Each row is a point on a tangle of strands that fork, close into loops and nearly touch. The rows are in no order.
(in the rows, 128 means zero)
Points whose rows are less than 134 apart are linked; no others are. Some points are linked to none.
Z884: [143  91 149 103 140 127 145 118  92 160 137 127 123 141 147 126  92  97
 133 180 144  70 146 130 124 123  95 145 147 140 165 152 204 136 124 168
 161 156 138 156 121 133 136 135 166 106 104 100 143 151 148 158 118 129
 193 142  97 102 155  40 137 160 120]
Z960: [120 115 150 101 102 135 128 105 175 140 116 132  89 152  91 131 138  95
 112 153 147 158 138  94 143 120 106 111 128  98  81 137 135 169 126 120
  88 120 152 135 134 149 129 107 152 133 120 140 129 153 116 138 134 113
 142 152 148 105  86 144 137 188 135]
Z490: [107  91 152 149 118 129 108 176 159 100 105 116 117 118 135 101 139 127
 101 117 122 146 152  97 109 105 127 126  83 100 119  98 123 146 120 149
  99  88 179 108 125 118 127 129 122 176 125 145 148 123  77 125 111 134
 100  94 125 133 175 161 153 146 132]
Z741: [150 184 112 109 114 145 143 107 113 179 150 147 152 140 128 130 121 149
 168 129 128 136 103 107 146 142 155 120 197 166 128 146 105 108 119 117
 139 179  99 108 135 115 134 114 107  69 153 150 128 123 156 113 106 160
 119 145 133 112  75 134 123 117 143]
Z708: [112 103 133 131  82 105 126 151 132  63  96 127 176 114  88  98 142 134
  52 153 155  80 114 104  57 151 137 154 104 128 137 109 136 127 113 168
 163 122 158 153 148 104 158 163  94 165  88 124 143  80  80 116 142 123
 110  92 141 146 152 156 110 104 141]
Z394: [151 150  98 107 123 132 132 120  99 188 138 132  81 139 185 120 140 104
 143 104  83 156 130 105 137  99 172  81 174 154 146 144 103 123 122 178
 124 178 126  87 122 118  81 106 127  29 160 149 140 151  72 110  90 133
 176 117  86 110 156 116 108 133  86]
Z2: [148 125  83 139 111 160 122 143 115 157 138 142 166 112 146 122 101 159
 127 157 145 126 145  83 132 127 147 174 182 195 134 102 108 141 106 165
 195 145 145  98 111  93 152 118 130  51 153 154 147 130 126 144  69 164
 112 102 118  96 164 112 171 134 157]
Z395: [133 131 131 120 112 157 115 141 159 134 119 133 130 125 111 117 133 137
 121 141 142 148 142  98 135 126 127 127 138 129 116 119 106 148 110 126
 121 115 146 116 125 122 148 110 137 134 124 156 133 126 121 132 109 148
  97 135 139 118 113 161 152 155 149]
Z887: [144 144 113 132 188 145 133 122 114 191 126  93  86 129 164 172 176 102
 173  60  70 153 152 147 188 103 127  73 131 120 158 144 103 106 127  95
 100 126  80  96 116 153 112 121 189 106 167  98 121 164 132 135 143 111
 180 139  97 134 144 107 140 143 104]
Z340: [139 130 107 123 142 161 116 135 135  99 139 143 200 104  97 126 118 159
 119 161 170  84 123 122 100 147 132 172 151 147 160 130 146 113 127 117
 170 120 130 129 138 120 162 143 106 133 121 123 123  96 162 128 133 172
  81 133 130 141  99 123 142 104 159]
Z991: [105 101 176 139 107  52 130 139 107  96 130 123  73 141 137 111 135 101
 113 116 100 136 127 157 110 112 126 113  67  61 113 149 163 142 147 125
  63 112 146 152 134 143  86 147 141 183 106 116 137 123  97 120 147  83
 151 106 139 134 160 135  98 138  89]
Z847: [111 122 170 163 127  54 134 138 103 110 133 121  82 141 145 125 150 115
 129  91  81 153 115 165 132 109 131 112  67  73 113 140 127 125 140 101
  60 108 119 138 136 133  94 145 133 179 123 110 130 130 103 120 146  90
 132  92 136 142 169 143 104 107  94]
Z812: [125 119 139 113  94 146 114 120 180 142 112 114  72 135  91 133 153  98
 118 124 119 192 149  79 160 109 113  93 112  99  64 127  94 165 131 120
  72 102 153 112 140 149 120  81 155 127 141 151 121 136  86 140 127  96
 130 146 165  97 114 171 151 178 139]
Z33: [143 184 125 107  91 129 139  95 141 171 150 147 116 150 102 125 136 134
 157 115 115 182  80 111 163 143 132  87 158 148  75 129  76 113 127  95
  96 144  93 119 147 146 118  88 115  96 143 158 106 114 124 119 121 118
 110 162 166 121  76 164  98 107 142]
Z249: [134 135  91 154 197 168 125 124 116 133 133 106 138 116 170 195 138 139
 168  42 118 158 124 180 150 117 156 143 112 136 169 104  83  82 128  72
 107 116  88  91 116 119 102 147  94 138 162 107  99 134 179 142 154 135
  95 126  92 149 114 138 138  79 111]
Z252: [122 112 107 110  72 135 117 125 166  91 104 146 192 119  79 109 114 160
  70 191 188  98 127  73  88 173 106 184 155 180 120 104 158 141 111 149
 190 114 150 149 141 132 179 133 112 109 100 144 149 102 125 148 119 137
 100 120 172 131  94 136 136 149 190]
Z782: [116 121 154 171 140  90 130 148 121 125 127 109  94 128 143 134 163 126
 144  65  87 170 110 160 148 101 129 110  74  89 109 112  94 113 131  81
  71  96 112 121 141 130  98 137 126 178 143 105 116 128 111 129 145 106
 105  94 128 146 168 156 121  88 107]
Z704: [127 140 147 144 130  98 138 143  96 115 127 129 152 135 132 118 135 124
 123 117 118 101 122 159 111 123 146 143 120 118 160 130 137 115 125 124
 123 144 120 133 123  96 121 157 109 160 116 110 120 121 141 106 133 138
 126 102 106 134 154 130 119  95 102]
Z16: [114 102 156 132 182 120 115 144 127 131 122 105  88 130 156 140 118 105
 144 124 111 102 176 142 154 101  91  95 108  96 152 139 184 142 146 135
 128 103 135 145 109 162 127 133 180 166 105 107 135 173 141 150 135 125
 168 153  98 133 139  75 148 172 104]
Z861: [117 105 115 137 113 127 110 154 125  53 109 127 192 100  85 105 147 152
  64 162 173  58 118 115  66 150 129 158 110 131 149 116 148 112 131 149
 184 109 135 158 149 120 167 167  88 168  79 108 130  78 104 125 158 137
 106 108 123 156 143 129 116  93 144]
Z569: [136 176 110 106  80 128 137 108 137 158 138 152 140 142 129 112 115 137
 147 144 126 147 104  89 134 143 143 120 196 171 109 131 107 131 113 147
 149 173 119 111 138 116 133 104 102  65 144 174 134 117 126 117  83 155
 111 144 146 103  88 143 114 122 151]
Z701: [132 138 120 120 100 162 112 131 165 148 128 118  86 123 105 122 161 117
 136 100 106 207 136  90 174 111 131  85 120 126  67 108  64 149 123 119
  91 104 137 100 143 142 120  78 139 119 157 159 114 122  78 129 111 107
 101 144 155 107 133 181 151 151 153]
Z79: [136 136 113 124 152 184 113 143 153 158 128 116 114 114 123 135 139 136
 153 125 122 158 163 112 166 110 135 118 143 127 123 120  94 145 114 122
 121 115 127 103 119 129 146  99 155 114 148 145 131 148 130 138 113 157
 111 135 121 110 126 142 163 163 143]
Z115: [109  94 165 112 123  69 140 151  88 127 143 126  75 156 193 119 110  75
 131 117  72 125 147 162 127 115 139  95  89  80 157 160 187 145 137 154
  77 138 137 128 102 147  84 134 174 140 120 115 126 145 106 119 131  92
 190 123 118 126 174 101 110 140  76]
Z917: [119 111 158 127 149  98 125 137  94 103 135 117 114 138 140 116 115 106
 116 150 137  60 154 157 124 115  96 126 116 110 150 145 208 135 156 139
 145 110 134 179 111 146 122 148 134 171  82 101 131 142 144 140 147 116
 178 148  88 145 142  66 118 146 103]
Z860: [139 140  93 131 135 135 122 152 109 164 127 120  91 136 196 120 132 121
 128  87  88 163 144 110 134  85 180  90 153 151 140 116  88 119 113 182
 133 156 143  72 113 101  84 117 108  48 160 148 130 165  67 113  82 130
 146 106  74 118 172 141 117 126  98]
Z456: [111  85 124 152 179 152  75 165 151  92 114 110 136  94 132 116 116 152
 112 146 163  91 166 116 122 112  97 142  99 108 146  99 162 137 142 137
 161  65 153 140 108 142 154 124 129 182 100 119 142 136 139 156 129 163
 111 126  97 156 156 106 177 154 131]
Z435: [127 116 114 146 139 153 112 169 142 109 120 123 164 105 135 112 134 143
 114 119 141 136 136 116 111 119 145 158 132 141 150  96 108 130 105 137
 151 117 151  98 120 100 144 141 107 141 133 143 125 119 118 126 106 169
  79 101  99 124 148 161 159 108 140]
Z273: [130 124 136 130 187 138 128 132 132 168 121  93  72 124 159 168 159  88
 170  83  73 147 172 140 186 101 111  62 108  94 145 148 129 130 134 117
 103 112 105 108 117 166 123 118 216 128 152  96 126 175 127 142 149 105
 189 144 113 124 143  99 148 166 106]
Z916: [115 108 168 130  88  54 139 114 113  86 123 136  87 143 107 105 131 107
  75 142 114 121 104 150  76 142 135 134  75  61  93 153 148 146 142 139
  71 128 153 176 139 127  94 155 114 179  94 125 142 101  91 114 159  74
 152 101 159 139 133 154  77 143  89]
Z672: [116 113 153 117 123  87 142 147  82 142 131 130 105 158 187 114 108  85
 125 127  89 113 139 148 110 112 154 113 108 113 170 145 170 127 115 164
 113 162 141 123 106 117  96 138 148 122 132 118 128 142 108 115 114 120
 179 113 102 119 192 101 117 126  83]
Z123: [125 115  94 134 119 138 115 159 125  42 117 135 224  86  81 117 152 158
  69 156 176  61 100 118  65 173 148 175 125 152 169 107 129 107 126 142
 201 127 129 138 155 120 173 171  76 144 101 109 124  68 111 114 156 142
  85  92 141 154 128 133 123  56 152]
Z498: [129 123 108 136 119 117 130 164  95 149 119 122 118 143 198 120 117 115
 106 103 103 141 137 116 109  94 183 124 141 160 151 109 108 120 106 189
 153 168 158  80 113  84  95 139 103  61 157 144 132 159  84 113  75 139
 149  91  68 111 200 138 124 101  96]
Z535: [130 132 119 102  26  86 155  79 118 128 122 151 151 139 144 102  82  97
 102 180 143 118  98 106  84 155 136 145 172 194 119 143 145 139 106 191
 188 203 136 136 148 103 124 116 118  50 140 168 151  94 124 114  81 127
 168 125 153  81 151 102 101  99 141]
Z448: [124 123 155 111  82  64 151 102 101 112 133 151 106 158 130  95 109  88
  98 158 106 116 105 154  84 148 143 122 114 100 133 163 160 148 123 155
  92 167 139 164 127 119  99 137 129 136 109 134 124 111 117 107 137  97
 176 117 140 114 144 131  87 131  81]
Z230: [134 122 147 154 118 111 127 141 142 129 130 113  96 126 117 127 168 121
 137  72 103 185 103 127 147  99 124 102  84  94  79 113  71 124 124  84
  72 105 131 119 150 136 100 119 128 162 148 127 112 108  92 127 134 105
  87 114 148 132 152 181 125 105 124]
Z703: [141 142 137 118 106 128 137 123 131 151 129 142 118 148 132 111 129 110
 132 135 122 144 127 112 129 114 141 110 151 126 122 137 122 140 110 137
 116 151 136 114 130 113 125 116 135 115 132 151 127 127 113 118 102 147
 134 132 126 106 131 146 125 137 116]
Z821: [126 135 132 137 138 157 127 124 141  88 133 147 167 100  77 146 136 184
 115 117 168 108  84 139  94 161 131 149  98 114 116 139 113  98 142  79
 117  96 117 156 141 145 143 148 101 183 112 109 114  82 124 110 184 128
  63 140 168 180  65 169 104  89 154]
Z606: [141 174 108 121 117 134 127 121 134 149 147 131 119 130 131 117 140 140
 147  77 105 194  83 118 154 118 159  99 156 155  96 104  47 113 123 119
 111 141 111 103 151 113 104 105  91 103 146 155 105 126  90 115 104 120
  79 134 127 130 117 189 106  80 128]
Z551: [138 141 140 127 109 103 143 131 102 136 126 141 144 145 144 106 123 110
 120 126 115 116 118 131 109 116 159 126 141 136 152 133 131 127 109 152
 131 166 135 121 129  91 122 137 118 116 129 132 125 124 116 112 106 145
 137 109 106 114 159 133 120 102 100]
Z348: [138 133 162 114 126 108 147 106 123 139 132 135 103 156 116 127 131 104
 130 140 126 124 126 143 130 124 108 105 128  94 118 160 158 147 137 107
  85 127 122 155 130 136 122 127 154 148 107 116 126 145 137 127 148 115
 156 149 131 119 108 117 103 155 103]
Z422: [118 119 110 152 202 182  82 122 161  90 123 112 125  91 125 165 126 153
 154 104 158 111 153 148 135 121 106 143  97  97 139 120 143 118 153  81
 141  64 122 140 135 155 138 121 123 198 119 117 122 119 169 148 158 158
  86 158 114 171 100 113 160 119 136]
Z139: [128 128  92 126 129 156 116 150 137  63 133 149 221  92  83 127 131 172
 100 154 180  77 100 123  72 171 146 182 144 150 167 119 138 103 125 119
 189 130 127 130 144 127 169 156  83 134 112 119 114  72 136 111 150 154
  62 120 152 155  85 138 135  70 162]
Z129: [146 133  78 134 104 150 122 142 114 127 146 141 199 108 131 124 105 164
 124 160 164 117 120  93 119 150 152 194 186 204 144 107 115 125 111 151
 220 149 140  98 130  93 165 133 115  56 145 148 139 110 140 142  81 166
  87  94 131  97 135 122 175 104 171]
Z918: [150 143 132 109 133 132 152  99 112 134 145 149 179 142  93 133 103 143
 136 190 169  64 110 130 110 156 109 159 177 147 150 162 176 109 144 116
 168 161 110 154 138 121 154 141 109 110 114 104 133 113 201 126 150 147
 140 148 138 127  78  81 114 122 143]
Z437: [151 150  99 137 186 160 131 115 111 182 137 107 106 129 157 184 169 123
 180  47  89 168 132 161 181 106 146 100 137 137 152 123  71  92 125  75
 102 131  77  96 120 133 107 122 141 102 171 107 107 148 147 135 143 120
 138 135  95 141 136 131 136 113 114]
Z739: [142 126  99 139 125 157 119 159 128 137 126 134 155 113 144 113 120 145
 121 130 134 139 144 105 130 116 153 152 158 163 142  97  98 140 100 152
 161 132 151  94 115  92 144 127 118  93 149 154 132 135 119 129  83 165
  96 107 101 112 157 146 163 129 141]
Z646: [128 129 126 151 170 167 108 124 148  95 134 134 144 102 100 153 134 165
 139 105 164 114 116 150 122 135 117 144  94 102 126 135 131 108 147  70
 121  79 118 150 140 145 134 139 115 196 113 110 116 101 150 124 173 145
  75 150 137 179  87 138 123 101 140]
Z752: [119 107 161 129 176 109 129 132 129 141 131 104  67 138 151 154 137  88
 154  97  93 129 167 151 172 100  87  73  96  81 134 150 169 149 154 114
  97 101 111 142 126 173 112 128 204 164 120 100 127 178 133 148 158  96
 185 155 122 128 129  89 128 167 101]
Z118: [114  94 156 121 184 116 125 128 112 123 134 110  87 129 150 134 101 100
 131 148 132  69 167 150 151 108  73 109 133 106 150 150 215 153 161 142
 155 111 134 181 113 174 123 139 158 158  86 102 136 180 155 160 145 111
 189 167  81 142 123  56 141 176 107]
Z754: [152 149 137 122 151 138 138 105 115 135 141 144 165 136 103 137 120 143
 141 151 150  86 114 143 125 143 119 140 155 129 150 159 157 113 136 101
 131 140 111 151 132 122 142 138 121 139 116 111 124 123 186 121 154 150
 130 146 124 137  91 107 123 124 126]
Z937: [122 140 142 156 121 120 145 118 128  80 131 147 161 111  66 132 139 181
 104 113 147 108  65 147  93 171 130 144  87 106  97 137  95 104 139  87
 102 113 110 166 142 125 134 158  94 181 108 105 117  87 113 102 182 108
  81 117 186 174  80 186  80  95 138]
Z774: [123 124  91 157 191 184 110 148 137 109 130 101 147  98 166 170 139 145
 160  66 133 160 133 166 130 119 159 160 109 129 164  90  86  97 127  88
 124 106 115  85 117 111 120 143  94 154 157 116  98 125 160 137 137 157
  65 116  85 144 112 152 156  76 127]
Z17: [136 131 143  90 149 147 151  91 161 186 125 124  76 156  88 167 140  78
 154 144 130 165 142 112 179 137  94  85 152  98  95 168 130 155 145 100
  98 127  96 134 151 177 137 102 185 107 137 118 118 182 152 151 165 103
 192 179 141  93  60 110 132 180 136]
Z450: [130 135 139  89  79 115 159  92 135 154 121 149 136 157 110 111 100 111
 123 191 159 115 122 106 108 150 104 136 176 149 116 150 164 149 115 144
 140 167 137 147 131 127 146 118 133  84 119 140 141 125 159 135 117 144
 154 148 147  96  87 105 113 155 142]
Z967: [127 113  73 143 201 201 100 166 133 163 116 109 130  85 167 147 130 157
 155 115 117 140 187 128 166 107 145 141 144 136 156  92  90 129 121 139
 146 115 134  73  88 109 146 116 144  90 170 131 136 161 144 145 106 160
 110 107  92 129 156 122 185 163 127]
Z669: [133 172 115  96  87 158 124 116 163 168 148 140 108 132  94 130 142 137
 159 110 114 207  93  90 180 138 126  88 149 154  54 108  59 118 130  99
 107 122 104 110 152 160 122  74 117  94 154 166 103 117 113 128 121 109
  88 178 179 124  73 166 120 123 171]
Z680: [118 122 159 134  77  54 145 100 122  75 110 141 113 132  78 108 136 132
  71 138 121 120  82 144  68 167 141 139  82  73  81 145 116 136 136 143
  81 143 148 181 145 119 115 157  93 169 100 119 144  87  81 104 155  68
 136  95 189 145 109 183  65 131  99]
Z516: [126 135 156 153 103  83 149 108 119  83 118 145 129 128  66 126 145 164
  96 120 126 118  59 144  93 167 132 141  82  84  72 144  93 119 139 104
  77 121 123 176 146 128 126 154  90 175 105 100 133  95  89 105 167  83
 104  94 198 160 101 190  69 107 115]
Z636: [130 116 151 117 135 158 113 117 179 131 122 128 105 134  80 147 143 126
 127 138 159 143 140 113 145 116  94 124 114  96  85 135 135 150 137  92
 104  93 136 148 139 149 140 112 146 163 112 125 126 146 135 143 157 128
 117 157 146 132  77 139 136 166 147]
Z660: [123 112 100 145 205 167 113 161 123 155 117  96 130 104 179 157 134 137
 159  94 104 119 175 138 155  97 138 129 127 123 172 104 126 107 124 130
 142 125 128  85  93 114 134 137 150 118 160 111 135 166 154 145 113 164
 137 110  78 132 155  91 174 144 110]
Z950: [132 134 148 129 104  76 127 112 121 134 136 135  78 147 143 105 138  95
 126  97  84 182 102 130 131 109 157  89 114  97  97 143  96 130 126 129
  65 140 134 117 148 126  84 111 125 127 134 149 120 116  79 108 115 100
 139 110 141 116 160 176 102 104  81]
Z244: [119 107 141 122 116  97 138 160  88 149 124 127 112 154 201 111 107  90
 111 118  90 128 137 132 102 102 176 116 119 131 161 132 135 121 103 181
 131 170 158  96 112 102  91 133 129  89 147 132 125 144  90 109  86 129
 174 101  91 117 210 114 125 107  88]
Z758: [112 134 169 150 144  55 137 122  74  82 152 118  87 136 138 126 123 123
 121 120  97  80 143 191 134 131  97 115  86  93 133 161 201 146 177 119
  99 102 105 190 102 156  95 158 129 187  71 102 132 148 137 124 169  81
 178 130 115 154 135  86  92 142  91]
Z195: [136 161 105 115 125 178 114 132 156 164 145 119 100 112 106 139 166 138
 161  89 110 206 117 107 184 115 140  93 139 147  79 106  43 131 122 103
 112 109 114  97 142 144 123  80 129 106 166 152  97 121  97 138 120 118
  87 161 144 125 118 174 141 132 161]
Z767: [134 183 103 115 100 152 123 129 148 142 155 141 141 120 124 116 137 154
 153  96 123 186  86 104 155 141 158 115 166 173  95 102  57 113 117 121
 133 143 113 104 145 120 123 100  89 100 152 168 103 118 104 109  94 135
  60 147 143 130  81 185 123  98 160]
Z894: [111 110  80 147 196 206  93 175 152 169  96 102 101  79 159 131 143 157
 155 115  99 161 207 120 184 101 142 113 127 120 136  85  71 153 138 153
 132  93 137  70  83 125 148  94 172 100 176 130 127 170 125 135 120 129
 129 108 114 123 172 136 191 185 127]
Z525: [101 106 145 143 177 112 112 166 120 134 116  95 103 129 180 135 129 115
 149 104  87 112 176 145 148  91 115  96  93 103 166 121 166 123 136 138
 119 112 133 106 100 138 122 138 168 161 127 102 131 166 133 133 128 137
 157 123  92 140 167  85 150 145  98]
Z408: [136 128 131  99  59  85 156  90  91 145 132 156 131 149 153 102  88  87
 110 165 119 110 101 127  82 140 151 132 157 163 148 153 151 139 110 186
 152 208 142 139 139 103  98 118 126  66 137 148 136 101 122 110  98 125
 182 115 128  90 174 103 105 108 100]
Z359: [144 105 152 102 126 112 153  97  84 126 143 133 137 148 119 116 100 109
 119 192 165  46 129 148 106 136  88 156 149 145 152 158 214 131 148 165
 169 154 129 184 127 127 136 146 134 123  86  93 135 133 163 149 141 113
 193 148  98 109 141  42 111 141 124]
Z224: [116 111 153 134  94  99 124 148 134  87 106 127 138 129 108  98 134 122
  79 136 138 108 118 117  80 125 133 142  96 107 125 122 138 135 116 148
 122 118 166 148 141 111 131 148 109 175  96 130 144  97  91 111 131 130
 111 106 138 141 146 156 113 121 121]
Z659: [113 111 178 132 126  46 136 134  86 104 144 124  67 150 155 119 122  95
 124 122  85 114 139 179 122 120 115 109  75  67 136 162 187 152 159 129
  67 115 125 161 112 153  78 148 151 175  95 107 129 143 115 123 157  78
 176 120 126 136 149 100  95 150  80]
Z71: [136 137 120 126 151 182 121 136 163 157 140 118 111 113 100 159 162 134
 172  90 122 188 123 133 171 116 124 111 117 123  99 111  62 122 121  78
 104  99 111 109 137 148 131  96 147 137 163 135 102 118 129 137 144 130
  86 156 143 135 115 159 150 123 157]
Z601: [141 124 148  95  89  96 172  86  87 140 133 147 137 162 118 107 100 100
 117 192 145  77 114 149  90 158 108 149 155 139 149 162 191 141 129 158
 143 184 120 170 127 117 128 139 133 102 105 108 132 121 165 129 141 113
 186 137 124 104 130  70  92 136 110]
Z700: [122 118 103 132 164 202 102 158 168 162 107 109  92  92 115 135 148 139
 152 122 110 174 194 103 189 105 130 103 127 115 106 106  73 160 133 136
 114  89 132  91 108 139 154  82 178 117 165 138 127 160 121 135 122 121
 126 133 134 108 151 151 184 193 143]
Z983: [105  93 123 159 149 156 103 187 155 125 103 110 115 110 159 108 136 137
 121 110 113 157 177 105 140  97 136 117  91 113 128  83 104 149 125 152
 114  93 162  77  96 115 135 119 141 147 147 143 135 152  97 128 103 145
 105 102 107 129 192 149 173 151 127]
Z387: [108 131 140  88  56  86 173  73 146 126 107 153 141 168  96 105 100 100
  94 202 169 114  98 116  81 177  98 146 164 142  97 145 175 149 123 143
 135 177 139 160 125 131 134 132 107  97 110 136 142 117 152 123 136 113
 166 148 161 114  60 110  78 152 141]
Z459: [145 119 132 104 113 140 146 115 119 172 133 139 140 143 128 125 104 114
 138 179 150 103 137 107 128 127 117 144 171 158 142 144 154 136 109 158
 156 163 140 131 130 118 146 123 149  82 131 135 148 135 156 144 100 160
 154 133 122  89 130  90 141 155 138]
Z904: [125 116  92 148 225 213  83 125 169 125 127 111 123  82 120 184 120 146
 187 106 141 137 168 148 158 120 116 143 104 105 147 116 117 119 139  93
 137  79 116 113 139 151 143  99 145 167 147 123 122 139 176 155 146 159
  92 162 118 156 104 111 182 137 141]
Z487: [138 145 139 144 165 119 133 125 101 134 130 121 136 139 149 144 138 128
 151  89 108 120 128 166 143 112 136 124 121 117 161 134 131 108 129  93
 104 126 101 124 111 107 116 150 125 160 127 103 118 142 157 121 143 142
 130 117 101 140 139 122 125 107 102]
Z878: [138 127 142 129 146 162 118 123 164 145 131 118 107 122  86 159 157 132
 153 102 137 163 126 127 158 113 103 112 100 101  90 127  98 129 128  73
  97  90 120 131 144 153 132 107 152 165 134 125 115 125 133 138 155 125
 101 154 148 137 105 152 138 136 150]
Z733: [145  94 125 123 154 147 130 129 109 155 133 128 153 122 137 128  91 126
 135 182 155  81 152 119 127 116 102 158 157 157 158 135 175 122 121 160
 180 139 141 142 124 114 153 133 154 102 118 108 152 139 156 165 107 154
 162 128 102  98 165  56 163 151 133]
Z54: [135 145 145 158 176 103 129  99  96  86 146 130 118 123 113 152 132 152
 139 111 126  85 130 188 146 134  98 124  98 102 134 160 162 121 173  70
 105  86  90 187 120 156 114 155 115 196  92  98 124 142 167 121 180 109
 145 149 125 172 105 100 105 119 108]
Z130: [ 91 102 104 159 170 151 109 197 138 147 103  89 100 118 204 121 141 137
 126  92  91 168 179 120 147  90 155 103  90 120 141  85  97 125 122 162
 119 106 154  51  82 113 126 126 138 108 168 129 124 177 103 123  98 137
 127  91  84 130 194 140 162 146 117]
Z843: [152 187 129 111 109 131 151  90 122 171 149 153 149 151 108 131 120 148
 166 125 130 143  81 126 150 157 142 109 170 151 113 149  99 100 127  94
 113 166  88 119 135 130 127 112 108  93 139 139 110 120 164 102 126 141
 118 151 158 127  66 152 101 101 137]
Z39: [156 155  92 134 183 176 130 107 113 174 149 120 129 123 146 185 147 136
 183  52 115 172 113 165 171 122 153 121 138 147 147 118  55  83 127  57
 109 130  79 102 127 130 106 118 115 104 170 116  93 131 163 140 148 122
 105 148 107 154 113 148 136  85 129]
Z828: [106  96 162 142 119 108 112 164 136  99 113 114 119 128 132 101 133 120
  95 135 130 112 146 118  96 105 120 126  78  93 127 116 157 137 128 144
 112  95 172 138 125 125 125 145 129 186 102 123 146 122 100 130 129 128
 118 114 112 136 164 129 133 141 122]
Z773: [133 145 131 144 119 132 130 134 142 134 142 129 115 124 116 126 158 136
 146  70 114 196  85 127 149 112 140 110 112 124  82 103  48 117 116  91
  88 115 121 117 153 127 112 119 105 143 145 139 102 110  93 122 126 115
  70 119 139 135 131 196 121  84 134]
Z196: [112 125 111 104  42 108 140 101 159 109 104 148 188 142  98 106  96 138
  90 207 180 114 114  74  92 175  98 176 169 195 105 112 160 138 103 161
 199 149 136 140 134 129 173 128 114  73 119 157 160 104 142 144  98 131
 125 126 186 104  90 118 121 145 197]
Z72: [147 137 103 135 207 192 111 118 144 145 136 121 134 102 127 184 132 139
 189  91 131 145 143 157 166 122 125 136 114 113 148 126 104 105 134  71
 118  99 103 113 135 144 131 116 141 154 154 119 114 129 178 137 155 151
  99 162 120 151 100 117 157 118 140]
Z300: [131 136 139  92 114 137 152  98 139 165 132 145 152 151  90 127  97 130
 133 205 174  97 120 101 121 155  96 159 186 151 125 155 173 134 129 128
 166 154 125 152 133 138 157 130 123  86 115 120 143 136 192 147 137 153
 149 156 149 107  54  88 124 155 161]
Z185: [106 105 161 136 127  96 119 145 116  91 122 113 113 135 132 103 128 118
 100 145 138  79 146 144 100 114 103 128  92  94 133 132 183 140 149 142
 123 104 151 166 121 136 122 150 127 184  84 107 136 129 119 136 149 114
 147 134 103 146 144 100 115 145 115]
Z152: [131 133 108 146 201 154 116 137 113 132 127 108 143 113 171 164 134 137
 157  80 117 113 153 161 147 108 139 142 129 126 183 118 132  94 131 104
 133 125 114  97 105 114 124 147 124 148 145 103 126 145 176 137 135 164
 122 124  80 142 131  97 158 114 106]
Z200: [125 140 148  96  80  82 177  73 114 128 125 159 128 169  96 107 106 105
 101 194 150  99  99 143  83 174 110 137 149 123 122 161 177 150 133 143
 113 178 121 172 125 123 121 140 118 118 102 121 132 124 156 119 151  98
 179 144 143 112  88 106  74 145 112]
Z73: [ 84  98 125 151 176 119 114 187 129 147 110  88  97 130 207 130 140 123
 143  88  78 145 180 136 156  85 135  91  80 106 154  98 128 114 133 148
 114 113 149  65  82 126 117 134 160 138 158 110 123 178 116 129 111 138
 144 104  90 139 181 109 153 143 106]
Z668: [125 150 128 131  99 120 134 133 144 105 126 136 157 124 109 104 137 141
 118 107 131 146  85 119 114 144 154 135 134 138 112 117  85 121 109 126
 125 136 138 119 143 108 134 133  93 143 126 147 119  99  99  96 112 141
  76 111 144 132 111 197 121  92 134]
Z245: [135 148 156 160 161  74 142  88  82  83 162 133  97 134 109 143 132 154
 120 116 115  87 125 198 143 149  84 120  78  96 109 171 174 140 188  82
  95  85  84 213 112 164 104 162 113 189  77 100 128 156 150 130 186  74
 172 141 131 169 106 102  80 143 107]
Z144: [126 197  96 107  72 132 125 118 147 138 146 155 149 133 127 103 118 157
 146 121 118 169  86  84 148 152 152 111 192 178  91 109  85 121 118 141
 153 158 111 107 145 123 128  96  85  81 149 184 124 123 111 106  75 138
  76 152 157 121  70 169 113 106 166]
Z116: [139 121  94 129  66 132 124 124 133 103 134 145 208 118 111 118  99 162
 106 192 176 104 114  84 107 160 122 201 175 216 128 109 137 129 108 163
 228 147 134 118 144 103 178 131 125  57 128 148 149  99 136 140  82 149
 108  97 166  87 145 101 155 110 191]
Z432: [113 136 106 106   4  86 143  92 161  88 101 144 189 141 123 103  86 123
  81 192 166 124 103  83  81 179 112 172 172 204  99 109 150 134  98 182
 205 166 137 145 147 127 163 121 107  52 134 183 167  95 124 124  74 112
 134 122 192  99 114 126 111 117 192]
Z284: [146 147 136 137 182 139 127  98 110 103 141 138 146 126 109 151 120 147
 142 130 148  74 127 167 136 142 105 138 132 112 151 155 167 110 160  82
 128 107  98 169 125 140 130 146 113 174 102 104 126 128 186 122 170 135
 133 156 121 164  90  94 117 117 121]
Z831: [119 121 118 106   6  74 146  83 147  91 108 145 168 134 131 101  80  97
  72 183 153 120  98 105  68 167 128 160 158 197 113 121 137 137  96 200
 194 185 150 143 154 112 136 118 116  65 136 184 151  80 110 108  80 108
 156 119 174  92 152 123  99 108 163]
Z631: [141 102  99 128  83 137 108 135 143  84 120 145 207 107  89 108 113 168
  79 195 194  93 123  90  94 164 119 201 148 200 138  99 148 127 113 163
 221 118 144 128 148 118 185 137 125  94 103 137 149  90 119 148 104 142
 102  94 159 105 149 115 154 118 187]

A fork is a point with three links, a tip a point with one. Leave the first point through the second and follow the links. Name the first fork or tip that comes.
Z144, Z767: Z991
Z774, Z249: Z16
Z916, Z680: Z72
Z459, Z733: Z450
Z782, Z230: Z195
Z435, Z739: Z408
Z408, Z535: Z435

A piece is two or more points that can be reached from each other along the links. Count, over all rows, the pieces, the separate loops (a circle has one, a figure eight two, a Y none), the forks (points with three links) and the tips (points with one).
pieces: 4
loops: 4
forks: 6
tips: 6

How many points has the smallest loop of links through each point below? Write none if it is on no loop.
Z812: 7
Z395: 11
Z884: 8
Z16: 10
